A landscape with many valleys, sampled at points; each row gives a point and its height.
From any point a ball takes the steepest step (drop divided by distance) to one of its 2 nearest points. It stops when none of these is lower. Distance is the straight distance between rows; heights are no part of it.
Pegi: [ 69 137  90  71  88 104 120 105  78 111  98 136 112 100  77 100 106 102
  66 109 127 110  80  44 113 118 114  99 151 102 102 110  84  89 112 108
  95  73  80]  height 41.2
saku: [ 95 112 108  78  89 109 109 122  70 118  95 145 104 110  82 108  95 110
  74  97 126 113  80  68  83 136  95  89 147 103  99 106  75  89 109 101
 101 104  82]  height 42.7
loguk: [ 90  73 103  95  67  97 106 146  93 121  87  56 107 122  76 131 135 100
  79 104 102 121 117  83  37  91  89 102  82 101 109 124  74  79  66 114
 107  98  92]  height 29.1
Tiga: [ 94 106  81 101 101 113 144 120  61  92  86  69 108 114  94 112 141 124
  86  85 111 106 139 120  79  89 114 120  96 108  73  81  70 129  61 114
  98 113 114]  height 34.1
sanu: [138  92 109  79  98  99 101 121  82 103  96 121  98 103  79 103  91 105
  70  96 112 106 101  83  67 103  91  75 124 108  97 112  71 128  99  89
 100 106 106]  height 45.5
vis: [100 122  93  70 107  97  77  80 112  79  68 110  95  86 111  97  73  86
 134 107  97  85  88  81 128  83 108  64 118 107 104 126 110 112 117  82
 119  72 101]  height 6.5
salu: [ 99 109 108 102 107  96 123 146  94 118  86 136  71  81 110  86  99 122
 105  83  97 106 115 109  82 112 114 105 122  66  74  95  55  87  92  85
 117 143 129]  height 61.0
zin: [129  72 120  99  89  69 116 129 106 133  97 117 104 130  78 140 113  66
  78 124 118 114 102  72  55 125  53 102 109  80 113 119 108  80 116  96
  69 116  96]  height 52.9
golus: [ 76 110 102 107  62 132 134 100  60  96 101  34 149  81  85  95 119 122
  77  76 100 119 138 134 130 105 124 112  88 130  80  93  78  86  72 100
 131  85 101]  height 29.6
nulug: [ 99 103  86 139 102 113  91  88 138  66  94  78  85 115  96 120 113 114
 116  99  77  60  75 113 144 104 111 124  78 106 129  74 112 114  78 135
  75  87  92]  height 18.3
mamo: [ 98 101 112  86  93 100  80  44 109  73  92  88 115  86  89  74  76 118
 126 101  81  78 113 112 144  98 102  67 109  74 109  62 112 146 112  92
 137  70  66]  height 33.9
gofon: [ 96  65  97 114 104 101 108  96  87 117 109  56 130 119  97 112 109  80
 120  99 122 115 127 116 105 117  77  85  93 121  87 114 114  81  82 101
  94 115  85]  height 58.6
Zife: [ 70  92  87  66  76 109 121 131  70  98  77  60 129  90  79  78 103 122
  92  96 111 134 152  87 112  92 113  68 114 112  84  89  81 107  79  86
 126  97 112]  height 46.4
nef: [122  99 100  86 114 101  92  84 107  85  97  84 110 107 114  88  70  81
 117 104  96 102 133  96 123  77 102  68 107 119  80 125 119 114 129  63
 105  91 103]  height 19.6
Lavo: [130 124 119 123 104  91 110 107 143 134 118 143  64  85 121  72  82  95
 123  95  85  77  92 107 118 121 121 124 101  89 104 105  82  93 125 102
  93 132 107]  height 24.3
Nudor: [ 90  48 101  96  73 109 128 158  85 129  70  97 117 107  75  90 107  94
  65 106 112 139 127  73  79 106  79  47 126 103 106  85  68  85  94  94
 111 105  86]  height 49.7
seg: [157 103  98  64 101 117  93 101 108  93 109 118 103 114  79  83  97 124
  91  80  89 107 126  82 129  81 122  95 109  67  64  92 106 150 120  82
 110  88  95]  height 53.8
beged: [110  83 126  97 115  95  71  59 119  93 125 119  92 100 144 102  79  82
 137 131 113  82  72 116  77 126  71 122  58 132 113  95 136  72 112  95
  80  96 117]  height 7.2
mupos: [129 139 108  74  99 106 124 107 101  96  81 134 103 121  72  95  96 122
  88  99  95  97 118  63 127  96 127  88 124  79  78  98  88 140 112  90
 108  80 100]  height 50.9
lup: [ 79 132  84 121 123  94 134 108 117 104  77 146  83 131  85 110 124 111
 114 104 102  60  98  81 105  81 110 109 135  75 103  77  90 112 109 111
  69 102  77]  height 47.4
Reka: [134 113 110  98  87  59 102 119 137 142 108 140  62 103  98 136 116  84
 111 102 109  98  69  78  62 123  61 138  92  58 111 108  87  73 132  92
  63 124 119]  height 54.1
dakuv: [ 57  88  92  93  79  96 130 149  78 117  74  80 115 116  87  98 114 114
  88 108 118 126 137  76  90 103 103  65 130 109  95  91  72  84  83  98
 113 110 104]  height 48.2
Pek: [ 64 102  88 101 102 125 104 112  71  93  91  98  91  96  96  73 101 136
 101  68  96  91  98 121 101 110 128 108 114  86  90  67  94 117  91 110
 104 119  73]  height 40.1
kot: [107 102  87 100 135 127 104 101 117 110 127 123  97 125  92  99 107 106
 103  76 105  94  91  96 103 109 110 108 117  92  89 106 101  94  95 107
  82 103  97]  height 25.0
rufam: [119 110  98  93 104  86 105 124 125 116 119 132  68 118  87 138 119 110
  92  93 107 105  72  86  79 129  81 152  71  76  91  99 117  85 102 109
  60 123 121]  height 53.0
dedi: [ 91 133  87 110 121  93 110 106 136 102  90 126  73  98  95  87 109 107
 120  97  89  62  94  74 111  74 131  74 126 101 115  86  97 129 119  96
  92  89  97]  height 49.6
nevas: [115  79 113  69 112 145  81  65  89 103 126 125 116 100 113  63  70 111
 121 101  86 112  73 107 131 105  99  95 100  95 101 103 117 109 116  81
  95  98  96]  height 55.7
vizi: [ 92  69  98  98  90 127  95 106  48  87  93  63 138  66  86 110 109 109
  62  95  96 142 111 132 105  95  96  87  78 110 102  90 104  93  66  85
 143 113 114]  height 23.7
Milez: [124  74 111 101  93  81  92 125  98 114 104 101  79  79 107  95  86  98
 103  87  82 100  72 109  42 107  79 124  71  85 101 104  90  90  95 112
 102 150 118]  height 63.8
kal: [101  79 103 115 135 102  92  71  98 101 109  72 114 121 116 109  95  69
 128 101 113 100 120 125 101 120  70  92  82 115  94 105 138  73  90  83
 100  94  98]  height 57.3
bazo: [138  76 100  97  85  95  76  84  86  78 103  59 148  87 105  77 104  91
  79  94 110 158 170 127 154  70 109  91  85  66  67 108 118 131 111  87
 114  94 109]  height 44.4
Dar: [117  86 111  85  84 108  98  63  80  92 109  52 150  83  83  86  86 109
  92  90 105 143 132 117 143  99 100  92  90  97  72 112 111 116  89  97
 132  80  99]  height 47.3
segot: [123 118 112  84 106 107 100 130 110 123  92 161  82  83  96  77  75 121
 107  87  82  93 113  96 112  94 113 100 126  66  79  95  70 102 129  63
 113 125 112]  height 58.7
pofuf: [129  85  99  88 116  99 107 106 103 104 111  85 123 101  88  96 104  96
 102  85 120 102 145  98 108  74 112  57 104 103  83 118 104 118 108  71
  99  89 121]  height 29.7
Kikir: [ 48 132  91  89  78 109 132  96  79 112 103 107 119 101  80 103 120  99
  75 111 115 102  59  49  89  98 117 116 127 121 135 118  84  73  94 122
  84  69  76]  height 39.6
vola: [ 37 121  94 110 103  85 100 106 101 101  76 115  78  76 115  93  82  73
 129 106  93 108  84  96  81 100  98  96 133  88 111 127  90  57  96 105
 104 105  87]  height 27.5
Katu: [114  87 119  98 106  92  84  65  98  84 109  87 114  83  96  96  72 104
 108  99  99  91  73 115  80 104  76  75 100 123 126  91 112 115  99 107
 119 108 101]  height 22.1
Gur: [132  90 100 128 110  81  81 105 119 108 117 111  89  91 145  63  75  75
 116  97  90  82 125 126 103  87 104  86  90 117  73  92 125  83 152  58
  84 124 119]  height 26.4
Vep: [145  53 100 120 110  84  75 110 111 115 121 119 105  78 128  63  58  84
 101  84  94 107 128 123 102  95  90  92 108  97  75  96 106  92 128  60
  89 129 114]  height 19.5
vatu: [ 95  74  90  56 105 101 104  94  81 105  70  74 139 103  96  73  71  77
 138 110  91 116 140  87 135  82  93  72 125  90  81 115 105 106 110  61
 114  93  92]  height 29.3
limev: [ 53 129  92 108  88  98 116  79  95  63  65  80 118  87  84  83  83 154
 101  97 112  77 119 103 112  88 140  86  92  96  88  64  89 131  73 110
 114  63  97]  height 46.6
tanun: [119  57  98  92 108 126  92 128 100 114 139 107 108 112  84 106 131 106
  62  90 132 121 125 104  89 133 100 108  74 114  83  98 119  79  75  97
  79 112 115]  height 26.5
depu: [ 81 127  99 101  94  62 125 104 111 115  92 151  77  89  90 138 143  71
  71  99 118 100  59  78  82 103  88 113 160  52 103 101  80  88 105 103
  94  97 100]  height 43.5
pivag: [100 110 101  77  83 116 112  70  82  95 106  55 137 111  84  82  75 118
 108  85 102 115 120  95 142 107 116  85 114 100  69 117  93 106  91 110
 127  69  84]  height 46.7
Pabut: [ 66  91 104  98 106 116  89 105  93  93  90 102  91  66  95  75  68  99
 126  85  82 117  96 121  82 101  92  80 118  96 106 115  93  82 104  77
 110 123  89]  height 32.1
vopu: [124  88  77  94 103  99  99 105  83 104 104  89 127  86  93  86 118 112
  84  79 123 130 154 110 115  69 112  85 117  89  68  94  77 153  95  78
 125 103 118]  height 38.1
gel: [ 95  68  94  98 114 125  71 109  98  88 113  76 117  68  98  96 104 108
  82  75 102 145 123 132 104  99 100  86  89 107  90 106 108  88  77  78
 119 113 115]  height 17.6
nal: [ 21 148  84 118  81  92 117  90  67  85  86  88 121  96  92 102 106  97
  85 109 126  84  76  68 109 114 127 117 113 119 118  93 101  58 104 126
  97  65  57]  height 41.3
givi: [ 87 126 119 116  93 115 116  49 115  91  98  95 113 106  85 107  94  92
 119 132  85  72  76  88 161 112 106  97  95 126 135 100 101 111  83 125
 111  44  88]  height 34.7
gipa: [106 100 103 119  91  94  82 105 147 102 111 103  63  81 107 113 115 111
 126  88  85  72  51 100  74 104  92 127  57 108 135  96 103 107 105 116
  81 121 103]  height 11.7
vezar: [ 78 127  93  68 103 112  96  84  94  96  83 124  99  94 101  87  86  91
 114 112  96  88  66  63 150  84 130  86 117  88 111 116 108 104 102 107
 109  72  93]  height 13.7
bago: [124  57 105 100 101  85  73 108  83  90 108  77  88  77 101 112 105 101
  81  90 102 108  95 130  46 101  82 129  44 102  96  91 121  96  85 109
  95 144 122]  height 64.6
Poseb: [ 57 100 117 103  60  89  95 126  91 109  70  54 121 124  87 130 117  84
  79 112 108 105 103  79  51  90  94 107 104  97 131 133  78  57  80 111
 128  85  67]  height 32.6
Rulop: [110  75 105  78 104 106  85 131 116 127 136 116 100 115  81 115 110  99
  67 103 114 126 100  79  80 131  89  92 100 117 105 116 104  61  81  97
  83  95 127]  height 29.5
petum: [ 62 135  87  97 109  91 103 107 124  84  80 143  69 107 118  75  84 103
 125 113  91  78 116  86 127  73 130  82 138  86  99  90  92 130 124  84
  98  95 103]  height 51.7
Pamal: [102 121 102 127 116 105 104 101 121  70 107  80  73 129 133  98  98  99
 114 107  76  81 123 134 128  83 116  86  92 105  88 100 124 119 123 114
  86 114 106]  height 20.5
maf: [121 110  94 118 122  80 109 113 123 121  99 127  72 119 115 102 107  78
 125 103  96  75 107  96  74  89  86  97 113 108 103 114 105 105 140  85
  77 124  90]  height 52.2
vod: [120  82 125  88  94  82  83 100 118 111 129 138  87 110 108 108 101  77
  81 125 124  90  85  75  51 110  85 111  74 113 118 124 124  68 125  93
  47 100 137]  height 34.4
tase: [121  96 105 116 103  87  70  60 132  92 125 101  76 114 131 109  98  85
 136 116  95  63  75 109 107 130  75 118  50 132 114  77 142  99 121 113
  78  99  95]  height 10.6
Fidus: [110  91  79 103 104 109 123 115  77  95  90  60 101 103  89 116 140 120
  84  81  98  97 118 135  72  88 102 128  72 101  85  85  98 142  74 121
  80 135 101]  height 36.0
nir: [119  55  98  94 112 113  65 102  99  97 142  98 111  76  96  77 101  93
  69  80 117 142 121 123 101 119 103 101  76 106  88 102 121  99  89  89
  88 115 123]  height 22.9
pebug: [125  96  91 113 112 106  95  86  87  85 107  84 110  86 113  82 113 118
  82  77 100 109 129 138 113  63 126  95  95  87  88  73 100 166 102 108
 115  99 112]  height 34.5
nopom: [134 101 108 107 114 114  73  45 124  78 100 110  91  78 126  85  70  77
 126 106  74  96  91 116 119 109  75  75  76 130 102  88 135 100 145  55
 118  80  92]  height 12.8
gal: [ 78 123 100  89 109 119 108  90  89 103 100 107 107 127  97  74  75 111
 106 109  74  90  86  79 156  98 137  88 125  79 113  90 113 115 103 124
 108  68  85]  height 18.4
pado: [ 34 135  82  96  99  86 109 128  75  98  70 128 106 105 101  79  96 130
  82 106 135  85 102  71  92 101 139  85 123  77  75  78  88  97 100 102
  85  81  84]  height 42.2
mizaf: [127  87  98 111 108 112  69  48 105  73 110  75 122  85 120  85  97  90
  98  86  91 144 146 154 147  78 103  87  84  66  85 100 135 123 131  73
 114  81  90]  height 47.8
tomid: [150  88 101 115 115  76  93 116 114 114 124 125  83 107 104  99 110  96
  93  85 115  82 108 104  62 102  90  97  96 104  86  94 106 110 133  85
  76 137 103]  height 50.5
nit: [ 72 110 107  88  90 103 113  93  55 103  94  78 132 106  85  89  72  97
 104 101 118 106 105  85 118 117 106  77 130 117  94 111  91  87 104 106
 128  88  82]  height 44.2
teba: [ 47 116  97 108  81 101 114 110  47  97  88  81 118 110 100  99  84  96
  99 101 118  96  83  85 103 119 103  95 120 121 108 101  95  64 112 112
 110 112  59]  height 42.6
sosog: [148  59 106 107 104  82  89 121  91  99 106 104  96  82 101 100 101  96
  76  88 112 119 117 102  46  90  82  81 104 112  88 103  77 120 107  82
  95 120 117]  height 48.1
kis: [105 103 107 153  95 105  87  92 142  68 101  93  72 108 134 105 109 101
 119 101  70  63  91 131 150 109 110  92  76 109 116  76 123 117 108 119
 101 102  90]  height 14.6
deve: [135  85  88 104 112  90  90 117 120 111 126 110  75 115  98 109 119 107
 107  67 109  87 104 116  86 114  89 142  63  77  66  89 124 103 116 104
  60 142 107]  height 52.0
kipo: [ 78  80  93  94  87 109  94 113  50  96  78  79  99  81  97 102 111 115
  80  88  94 118  97 114  32  88 102 104  92 110 106  93  67 111  64 105
 129 106  95]  height 26.7
mus: [ 96 131 124 102  91  85 120 107 110 105 101  64 115  96  74 118 106  95
  87 114  90  80 102  98  66  69 114  92  84 125 120 136  94 100  75 120
 105  78 125]  height 41.4
zuped: [ 94 119 109 101  91  67  78 103 113  99 107 113  80  74 118 127 105  55
  85 134  90  89  51  92  86  85  92 112 110 103 130 138 104  79  96 128
 103 109 110]  height 37.2
kalir: [ 69 140  84 119 102 118 130  98 119  63  86  83 100 122 100 108 104 109
  98 116 105  94 118  96 132  76 130 108 117 121  98 126  88  93  78 122
  92  82 100]  height 28.6
Zovop: [111  69 103 102 130 136  70  54 104 106 136 105 114 106 122  75  88 101
 122  78  88  99  90 145 130 103  99 105  84  81  94  88 126 107 117  90
  97  87  89]  height 54.2
tabi: [ 94 105  87  84 104 105 103  81 111 106 113  74 100 130  91 122 109 114
 117 113 104  93  57  93  97 107  83 139  61 111 119 102 129  95  92 136
  54 106  88]  height 55.5
Surad: [ 63 113  81  94  70  87  95 124  84  97  60  85  60  97  90 131 110 118
 104  93  85  91  59  89  67  91  95 135  73  78 108  95  94 104  81 135
 101 125  76]  height 64.7
tili: [ 83 125  94 101  87  66 108 126 109 103  99 120  75  96  99 139 145  65
  67 121  97 103  62  75  69  74 102 126 124  76 111 121  83  93  90 130
  98 108 110]  height 39.9
zib: [ 79 101  80 105  76 127 144 133  62  96  93  44 131 115  94 104 133 132
  77  83 117 108 142 117 109 100 128 127  94 126  70  87  65  95  58 108
 113  96 110]  height 32.0
tam: [ 82 121  94 110  77  77 104 137  98 109  76 120  47  86 105 114 115 114
 111  98  87  83  68  88  76  98 105 136  76  75 100  96  71 101  90 140
 101 137  97]  height 63.7
babab: [ 96 105 102  79 104 105  87  83  98  94 106  97  99 121  99  59  65 112
 114 100  61  92 117 109 139  94 123  85 135  75  96  80 106 134 117 106
 119  83  74]  height 25.2
zur: [ 84 102  88  96  93  91 130 145  82 118  81  93  93 128  83 130 134 108
  86  96 109 111 103  78  60 105  96  99 108  88  95 104  83  84  82 113
 101 117  97]  height 24.8
Biso: [106  73 119  91  99  80  71  70 109  92 121  83 113 107 110 130  83  81
 109 132 111  95  80 101  59 120  42 112  68 122 120 120 127  54  98 102
  93 103 113]  height 12.2
Ded: [ 96 128 101 115 111 104 123 107 112  72 100  73  91 124 110 114 112 109
  93 105 100  93 126 119 113  81 121 100  92 117  90 116 110 115  91 114
  85 112 115]  height 25.1
losov: [ 74  93  90 137 105 116  92  71 134  73  89 107  92 103  97 113 107 111
 144 111  86  58  50  93 138 112  83 129  91 110 155  68 103  90  76 126
  92  71  84]  height 21.3
Baz: [141 116 111 134 107  88  86  97 134 132 127 134  72  99 156  59  75  75
 128 104  71  71 103 115 127 108 122 101  86 107  88  88 115  91 152  84
  90 105 102]  height 28.4
refo: [ 54 109  75 119 102  95 102 103 112 101  79 128  69 103  94  87 106 119
 129  93 108  59  72  84 107 109 114 126 111  81 114  78  89 106  94 132
  73 103  60]  height 45.4
lolok: [110 111 105 110 102  87 119 142  98 118  81 131  53  90 103 104 111 113
 107  84  84  92  91 110  57 107 101 121  93  74  90  90  73 105  99 104
 105 137 124]  height 62.5
mulap: [119 102  93  84 125 119  87 105 121 109 135 119  89 114  96  99  89  87
  96  96 105 117 111  86 109 125 103  91 116 107  88 123 120  83 108  88
  83  92 117]  height 28.5
biman: [118  96  92 106 133  90  92 111 106 139  97 137  79 115 135  90  81  56
 140 106  99  85 117  98  93 105  79  92 131 103  97 118  96  85 127  67
  86 103  99]  height 54.5
senu: [101  82  91  61 117  98 105  91  75 135  82 110 126 112  91  85  72  71
 122 111 107 101 109  70 102 106  80  64 143 100 108 119  99  96 115  65
  90  84  95]  height 34.8
veku: [104 104 105  73 117  96 131 111  95 132  91 129 118 120  74 100  99  69
  98 119 106 119 127  67 129 111  86  68 158  87  95 123  99  94 115  73
  92  81 104]  height 38.3
Sinu: [131  53 123 106  77  75 112 153 111 125  77 114  92 131  73 143 122  78
  61 115 104 132 121  81  47 133  53  95  96  84  99  84  96  80  90  93
  77 113 102]  height 51.9
Mimo: [129  75 120 104 118 101  65  49 110  94 123 124 100  79 139  75  60  76
 126 112  99  91  91 114  98 116  81  93  68 136 107  86 140  88 140  60
  92  81 124]  height 13.2
Fil: [ 85  98 101  92  70  91 109  87  84 106 102  32 133 113  75 145 125 118
 106  95 106  97  81 101  73  99  70 121  64 114 112 121  96  69  74 115
 103 116  75]  height 18.6
Kode: [ 94 109  74  88 119 100 117  86  98 129 119  99  98 142 101 124 120  80
 114 122 105 104  70  69 109 113  74 155  79 100  97 106 137  79  99 123
  51  93  96]  height 54.9
sep: [ 96  78  88  69 100 101  69  74  78  85  77  93 129  89 101  73  63 100
 129  82 100 121 121  97 139  83  94  84 124  68  75  93 100 111 115  64
 139 106  69]  height 35.6
mefu: [125 120 113 102 118 124  78  37 124  76 105 100  87 102 127 102  71  80
 123 116  76  95  96 108 138 115  92  84  80 121 114 100 130 104 117  80
 119  40  97]  height 4.0
ranu: [126 113 104 109  96 110  62  88 125  61 110  85  86  71 127 102  74 120
  91  78  84 102  98 128 127  87 123  79  77 104  78  94 109 113 108  92
 143  92 125]  height 45.1
sifo: [112 105 103 112  93  94  79 109 125  79 103  86  73  84  98 122 115 113
  96  91  80  81  78 109  55  90  95 108  61 132 131  95  98 121  90 114
  98 113  99]  height 15.5
zedoz: [ 64 103  95 100 100 114  93 108  87  76  78 115  87  73  98  59  75 125
 115  83  88 107 110 123  98  95 120  95 113  91  83  86  87 123 104  85
 110 132  83]  height 36.8
Tesip: [102  97 105 103  99 104  86 118  82  72  84  89  78  74 101 107 105 116
  80 102  80 100  90 117  48  80 108 101  73 123 109 102  76 121  73 106
 126 114 107]  height 21.2
nur: [107 116 104 106 104  77 109 119 112 107 108  74 103 120  72 140 125 101
  70 110 101  75  94  89  70  77 103 135  65 116 105 130 114  88  72 124
  76  93 119]  height 43.6
fiper: [113 123 100  65  88 108 110 114  79  94  79 101 101  95  77  96  90 118
  75 106 106 102 107  67 102  87 128  86 112 112  85 121  73 130  85 103
 116  87 111]  height 48.3
zasug: [122  43  83 100 112  90  71 113  91 108 107 107 125  69 100  72  70  91
  96  84  99 134 139 113 108  76  75  80 130  83  83  88  97 116 105  70
 103 130 101]  height 7.6
rapab: [ 81 105  74 100 111  98 110 117  96 110  99  93 102 129  86 121 118 114
 101  76 119  86  79  82  86  99 103 103 121  94 105 106  96  69  84 124
  93  97 100]  height 19.9
sotu: [128  42 108  97  84  93 126 160  84 144  91 101 118 124  73 117 121  92
  59 111 116 130 118  87  77 126  71  66 103 111 100  80  84  84  77  99
 101 111  96]  height 50.7
kemul: [106  77 119  94  94  93  84  78  90  86 110  72 120  90  96 115  76  97
  91 112  99 113  82 110  68 112  58  97  92 123 123 114 112  72  81 105
 117 117 105]  height 16.6
pizi: [111  96 118 113  92  95  87  59  98  70  93 100 105  65  88  95  86 121
 105  98  90  85  91 125 111  96  86  68  98 101 122  60  98 140 111  89
 144 102  90]  height 29.8
Zusu: [102 102  98 113 107 133  89  56  87  69 101  73 124  72  98 100 123 129
  69  75  97 117 105 154 134  86 117 103  85  76 100  73 109 131  90 106
 129  94  97]  height 26.9
bibob: [131  42 117  78  99  93  77 131 106 114 131 132 103  97 101  97  80  83
  69 115 125 115 106  82  66 121  75  90  93 109 102 114 111  61 100  81
  68 104 141]  height 32.3
tov: [ 67 106 129  96  65  98 100 101  69  98  73  69 130  95  70 116  85  99
  73 124  97 104  85  87  54  91  86  91 100 114 133 128  76  69  81 106
 134  84  80]  height 35.3
bavev: [101 125 115 103  96  60 114 119 114 128  89 166  74  72 110 116 111  63
  91 104 106  98  72  84  88 109  96 100 149  56 109 118  65  84 126  87
  96 110 117]  height 46.5
Voba: [119  89  93 117  95  88  82  91 151 120 127 112  70  94 131 100 105  97
 152 115  79  63  61  94 108 119  85 134  52 121 134  68 133 104 126 101
  54 105 101]  height 8.3
gev: [ 97 109  97 116 120 108  87  74 129 110 124 127  71 121 135  81  87  76
 130 114  76  92  70  93 138 123 103 121 107 100 116  97 113 104  99 128
  81  77  94]  height 17.3
ped: [ 62 129  94 110 104  83 118 105 122 123 102 120  64  65 108  85 104  71
 128  99  98  99  65  95  93 106  99 132 119  82 112 130  77  55  93 113
  89 116  96]  height 24.2
sizor: [ 94 117 125  90  75 100 113  88  87  85  88  60 130  76  67 116  89 115
  78 115  89 108 113 115  88  82  97  86  85 129 108 130  88  88  67  91
 141  80 108]  height 38.4
Vebi: [151 106 107  81 106 112  81 111 114 112 114 157  88  97 105  77  76 105
 105  86  89  94 108  87 125  88 108  89 114  88  77  99  98 122 144  67
  99 110 103]  height 56.6
mumad: [ 89 116  79 100 112 121 142 126  77  84  82 115  85 132  99 113 130 136
  83  89 104 102 139 110  86  96 121 110 118  86  70  66  67 127  79 102
 101 118 118]  height 36.6
duk: [133  98  93 120 100  85  78  98 108  76 110  89  88  86 137  95  98 116
  93  75  99 105 118 134  94  75 121  83  91 114  76  77 105 133 121  91
 127 116 125]  height 40.9
medo: [132  81 108 108 111 125  69  47 109  87 124  94 105 109 130  71  88  98
 121  91  78  98 116 141 142  78 113  87  79  78  91  94 126 133 133  76
 107  68  67]  height 51.4
nulo: [105  83 104 124 131 122  90  56 108  79 120  79 103  96 121 109 107  89
 118  82  92  95 105 157 115 116  88 105  69  96  86  96 142  79 105  82
 101 109  95]  height 55.8
dez: [ 62 134  89 102 101 103 136 133  64  98  67 139  85 127  87  98 109 138
  71  95 115 105 108  83  89 100 133  99 129  72  71  64  74 109  94 102
 109  94 101]  height 39.7
tefol: [ 83  84  75  69  81  95  96 102  68  78  71  66 137  84  97  79 105 120
 101  90 121 150 151 110 119  70 112  84 111  74  78  73  81 134  83  79
 145 100 117]  height 43.7
miguv: [ 91  84  93 100  83 137 102  94  52  98 116  37 148  79  87 106 124 113
  65  79 104 141 114 129 108 118  99 117  89 133 105  77  96  88  76 105
 135 107  95]  height 26.8
tir: [133  55  96 120  92  90 110 131  68  93  94  74 118  83 102 100 116  94
  65 105 115 125 145 118  61  77  90  90  79 121  85 102  85 128  84  91
  97 125 126]  height 50.0
rodev: [ 82 118 107 100 103 107 111  61 120 103 116 103 117 100 109 115 116  92
 118 156 101  77  48  75 130  95  92 115  95 134 149 109 108  96  79 131
  86  54  97]  height 36.5
desoz: [133 116 114 110 100  59 104 131 127 128  98 148  70  77 118 102  92  69
  92 102  97 101 103  89  82 104  92  90 127  80  93 119  80  74 136  74
  95 123 147]  height 48.7
kup: [119  99 117 107 117 130  82  53 118  98 129 106  81 141 147  80  82  89
 120 127  78  94  88 111 144 114 111 109  73 109 119  95 126 109 108 115
  84  30  90]  height 12.3
tes: [104 128 102 110 106  91 109  91 137 120 127 138  62  79 121  94 100  71
 115 116  91  91  58  86 127 123 102 150 108  92 112 114  88  83  99 127
  82 114 104]  height 20.9
sez: [ 81 139 109 111  82 117 120  68 125  57  82  76 111 105  83  93  83 113
 106 115  86  82 112  93 166  90 130  96 102 114 100 115  87 114  86 127
 106  44  83]  height 31.8
fivo: [ 34 119  87 129 104 104 101  94  98  65  72  94  90 103  93  87 102 144
 112  93  99  67  89 109 111 110 126 105  99  93 107  60  99 116  79 125
  97  94  71]  height 43.0
kun: [105 106 111 105  92  67  79 104 129 112 120 124  73  88 118 121 118  50
  87 134  98  92  58  79  67  85  85 133  69 100 128 142 113  65 111 118
  66 102 115]  height 35.7
napi: [ 54 124  99  96  88 109 126  76 100 115 107 107 107 100  90 103 122  85
 107 134 101  83  45  59  99 104 100 123 115 120 149 104  98 100  89 140
  76  70  79]  height 38.0
dop: [ 76 115  98 109 103 106 112  86  86  89  94  63 123 114  83 131 113 116
 107  87 111  84  75 111  99  96  91 102  86 110 104 103  98  78  69 124
 115  96  93]  height 12.6
nenel: [108 104  93  85 112  67 108 102 103 138 107 106 100 136  99 129 117  54
 112 125 116 105  81  66  74 110  62 112 107  90 108 130 119  80 105 112
  59 107  99]  height 54.0
Vog: [ 85 105 103 108 111 128 106  53  93  69 101  79 131  94  83 116 111 133
  93  77 103  80  79 128 118  91 101  99  86 101 108  79 108  94  77 110
 125  86  93]  height 19.8

Where does a ball stop that starts at each point below?
bavev => gel
nit => kis
saku => kis
salu => sanu

Call two points neighbours if one is among the 2 nearest of the other. Go from one point of each pair to the other, from neighbour to neighbour, staying as low as possible. Name the highest point that can't be avoided.
beged and Voba => tase
bazo and zasug => Dar
vis and mefu => mamo
Voba and mefu => Mimo
